The views of a scene show one set of named points, each view turned or mirrored, and shifted as a whole, with a little noise and some points left out.
In the rows, zero is written as 128.

Scene 1
View 1
zabar: [148 133 118  84 114 139 131 167 109 127  77 117 106 118 120  65 108 127
 137 173 128  46  98 108 180 122 164 137 100 146 169  88 164]
Modag: [155 126 163 101 149 146 130 134 141 157 116 157 134 157 128 114 139  98
 151 190 119 152  91 149 130 139 147  80  61 159 141 100 153]
muno: [141 196 103  76 140 150  56 106 101 145  98 144 132  99 154  66 113 154
  88 163  94  36  91  94 135  92 125 121  97 133 170 109 176]
Boz: [146 135 117  58 106 147 117 182 131 142  62 139 118 112 148  57 102 109
 160 178 134  46  71 116 163 115 154 126  84 143 168  57 167]
Mipa: [ 76 138  87  84 131  68  79   8 173 103  62 137 110  99 168 119 131 131
  53  88 169  60 152  72  89  97 167 103  94 146 127 132 138]
dud: [134 161 143 118 149 134 102 115 129 142 133 149 122 149 127 107 130 133
 107 155 110 136 113 139 152 113 145 100  88 152 149 140 150]
bifab: [129 110 126  88 128 115 131 107 145 121  75 126 110 125 130 100 129 109
 125 157 151  85 119 108 135 128 170 110  84 155 142  99 147]
Neped: [137  90 142 105 114 114 169 155 143 117  81 117  95 146 109 102 125 102
 152 159 159 114 116 130 170 139 182 118  87 164 146 102 141]
nak: [113 147 147 128 155 111 112  96 172 133 140 172 113 168 140 136 133 111
 122 126 138 192 122 162 146 116 156  78  78 156 133 165 125]
tagud: [106 167 143 149 114 109 118 154 130 145 136 145  98 170 126  99 126 151
  90 102 128 147 120 154 186  94 163 121 109 165 157 152 132]
pizor: [ 95 112 136 120 101  79 138 103 156 129  81 123  97 146 131 114 142 125
  81 105 167 108 135 111 130 114 181 116  96 170 133 109 131]
pav: [159 126 153 145 156 136 163 141 113 111 148 117  97 172  77 113 127 124
 141 177 119 162 133 156 198 146 173 113  97 158 152 165 136]
vebip: [126 132 172 150 140 110 138 123 142 148 144 149 111 185 114 131 152 123
 110 137 128 193 127 162 149 125 165  87  82 170 136 147 132]
Laf: [140 179 135 110 162 140  80  89 114 144 131 151 129 135 134 102 134 141
  97 165  97 115 109 122 133 111 134 100  87 144 151 142 159]
ter: [133 147 155 144 136 124 136 149 124 140 143 139 104 174 106 112 133 133
 114 144 120 162 119 156 179 120 166 109  95 165 153 151 137]
bil: [ 96 115 127 105 123  81 117  61 168 128  76 135 111 129 147 125 145 115
  80 117 165 107 135 100  98 117 171  96  86 162 127 111 136]
pime: [137 155 115  87 147 131  95  93 121 128  98 135 123 116 133  91 120 129
 108 162 117  72 114 108 135 117 148 112  91 142 152 123 158]
View 2
pizor: [153 122 141 100 141 109 118 142  96 132  98 120 112 157 118 172 157 160
  93 135 173 158 127 159 150 162  83 109 126 111 126 129 125]
muno: [135 122 147 104 110 100 133  48 158 155 122 196 137 148 170  52 132 168
 124 147 106  89 160 205 133 147  97 133 138  83 124  59 152]
pime: [144 117 141 120 129 112 121  77 147 140 121 172 110 145 145 111 130 150
 122 128 118 105 146 171 134 155  85 112 140  93 117  87 150]
pav: [142  98 153 126 133 139 136  77 124 131 147  91 137  49 131 193 113 122
 137  78 115 148 156 112  96 165  62  67 170 138  97 118 122]
Neped: [137  74 138 105 148 121 122 138 114 136 139 112 113 138 165 186 121 129
 136  76 140 157 117 154 138 155  62 102 151 125  96 130 156]
vebip: [155 133 142 130 110 146 119 116 126 127 150  77 123  80  90 169 174 167
 123 111 139 162 120 115  93 169  69  80 161 139 119 120  99]
ter: [142 112 152 108 119 132 136 100 117 137 145  90 146  74 127 162 145 154
 128 102 133 160 139 138 100 164  68  89 159 132 113 114 107]
Modag: [141 104 128 144 111 148 107 117 167 137 184 113 100 121 133 128 157 166
 164  79 111 142  98 138  95 167  69  91 175 125  95  98 140]
nak: [162 150 142 152  96 148 123 112 146 127 156  84 118  90  80 162 182 155
 108 126 124 126 109 103 108 151  72  95 141 135 141 125 129]
zabar: [124  69 150  87 142 102 137  96 124 152 134 156 136 146 205 126  97 136
 144  89 119 133 141 200 146 149  70 124 150 104  94  95 162]
bifab: [144  97 131 118 143 113 110 123 131 137 122 147  95 167 148 153 133 144
 125 107 136 129 122 163 148 158  76 109 141 106 106 112 157]
View 3
muno: [129 109 151  67 178 119 128 151 127   1  86 119 138 121  63 134 133 132
 125 140 113 177 143 200  54 111 181 157 149 133 182 115 101]
bifab: [144  90 130  82 175 103 115 150 100  99 135 114 131 146 108 116 123 115
 178 152 152 139 119 144  95  93 147 129 134 140 144  96 164]
pizor: [122  92 163  94 153 101 112 138 108 122 141 135 124 130  99  85 101  94
 176 140 136 112 130 103 120 100 107 126 117 162 137 117 151]
ter: [139  97 115 143 107  97 139 127 126 140 136 112  93 149  76 134 119 153
 135 141 118 173 144 101 108 166 140 120 153 146 116 136 146]
Boz: [145 120 117  51 177 124 139 150  88  59  83 118 128 178 127 122 134 129
 200 169 167 219 131 213 103 103 169 123 145 119 143 101 134]
tagud: [113 101 141 127 100 111 148 122 132 121 121 133  94 135  69 104 105 136
 130 123 102 167 153 106 119 167 124 119 142 164 128 144 119]
pime: [139  95 133  89 177  99 121 150 119  60 120 112 134 127  76 130 131 128
 139 140 128 148 132 165  66 107 170 145 149 139 164 104 141]
dud: [143  91 122 123 134 105 123 140 125  90 123 106 113 143  70 141 135 146
 122 129 108 147 145 128  86 146 158 139 158 136 134 124 147]
Laf: [143  94 130 110 145 102 117 145 129  59 116 105 122 133  57 150 139 143
 105 131 100 139 146 144  66 136 169 151 157 126 150 121 136]
Modag: [175  95 100 118 132 104 104 148  99 107 121  84 115 189 108 162 156 152
 146 157 131 149 137 135 103 133 159 134 166  90 101 119 177]
pav: [156  88  84 162 122  79 151 125 130 167 162  99  96 139  68 153 117 166
 145 157 144 188 127 100  86 164 158 108 165 154 123 114 167]
bil: [127  75 162  85 169 101  92 152 100 100 143 119 137 125  99  92 116  95
 160 123 122  69 128 108 105  84 118 141 121 148 147 105 166]
Neped: [149  99 109 103 153  96 134 140  96 148 144 117 114 163 119 114 110 127
 203 168 172 171 118 134 117 110 137 105 138 146 126 101 172]
Mipa: [ 95  63 178  60 203 102  95 158 111  59 135 134 149  86  80  62 113  74
 145  85 107  38 131 135  85  68 129 151 105 178 185  84 155]
zabar: [144 119 120  75 177 109 151 145 108  83 115 121 124 146 102 124 113 131
 193 177 171 226 121 184  84 108 166 121 144 147 158 103 125]
View 4
pizor: [118 157 150 103 137 139 107 155 148 133 108 164 142 104 114 142 115 177
 105 148 121 138 107 110  86 138 135  65 107 154 153 143 105]
dud: [168 156 152 132 126 151 123 124 157 140 119 114 120 164  98 132 159 100
  82 113 114 130 134 150 110 145 160 108  95 175 141 132 133]
Laf: [196 162 143 136 124 159 122 128 193 144 122 111 122 163  98 128 162  79
  84 114 120 131 140 151 100 132 167 115 109 155 123 139 123]
ter: [123 153 169 134 129 157 127 113 125 133 124 120 118 166 113 149 158 128
  80 100 101 121 119 156 116 173 160 101  71 204 162 132 141]
Modag: [139 165 119 153 120 146 115 130 123 169 125  75 111 164 124 144 151 123
  90 118 144 147 158 183 111 122 171  93 114 159 149 112 184]
tagud: [136 153 190 127 130 154 130 132 144 119  97 154 106 152 104 126 160 127
  85 112  96 120  93 137 115 193 154  95  80 206 156 126 112]
vebip: [102 142 166 126 129 140 112 120 132 129 109  90 121 164 104 141 159 143
  55 107 123 127 125 146 128 154 153  88  69 183 186 151 149]
pav: [119 153 162 127 131 163 127  86  95 138 161 113 148 183 108 183 144 121
  87  93  87 112 140 163 111 159 167 112  48 209 155 148 157]
bil: [135 148 134  92 145 126  92 169 165 133 107 140 156  96  92 133 107 175
  97 158 139 144 130 100  86 104 133  64 118 124 160 160 111]
bifab: [156 168 123 120 132 148 112 147 131 161 136 149 143 118 115 153 112 149
 128 147 125 143 142 142  77 116 150  82 123 149 123 125 135]
Mipa: [207 149 138  75 154 125  93 188 205 115 103 182 164  83  52 109  98 142
 115 170 130 141 131  69  75  94 123  79 131 108 132 169  69]
Boz: [187 202 109 157 120 165 136 152 105 189 137 177 106 125 151 145 125 124
 170 148 120 152 130 188  68 137 174  92 157 165  81  63 149]
nak: [146 138 163 122 138 129 110 145 124 117  93  92 119 164  59 115 149 135
  64 115 132 131 141 136 137 140 146  99  77 175 187 146 162]
Neped: [116 169 131 127 132 151 117 130  79 159 146 150 144 127 133 174 109 172
 131 134 112 140 133 158  85 135 156  79 101 179 139 114 153]
pime: [202 171 131 124 127 157 119 136 171 156 138 147 135 138 103 144 134  97
 118 134 114 138 143 143  79 118 164 104 124 149 102 130 116]
zabar: [170 193 128 140 121 171 137 128 120 178 159 182 130 131 150 169 123 120
 157 135  96 137 125 171  62 145 174  97 129 180  82  94 126]

In a view up to two points have been moved. Name them for each view, in the order of its rows, or write none.
view 1 => none
view 2 => ter
view 3 => none
view 4 => bil
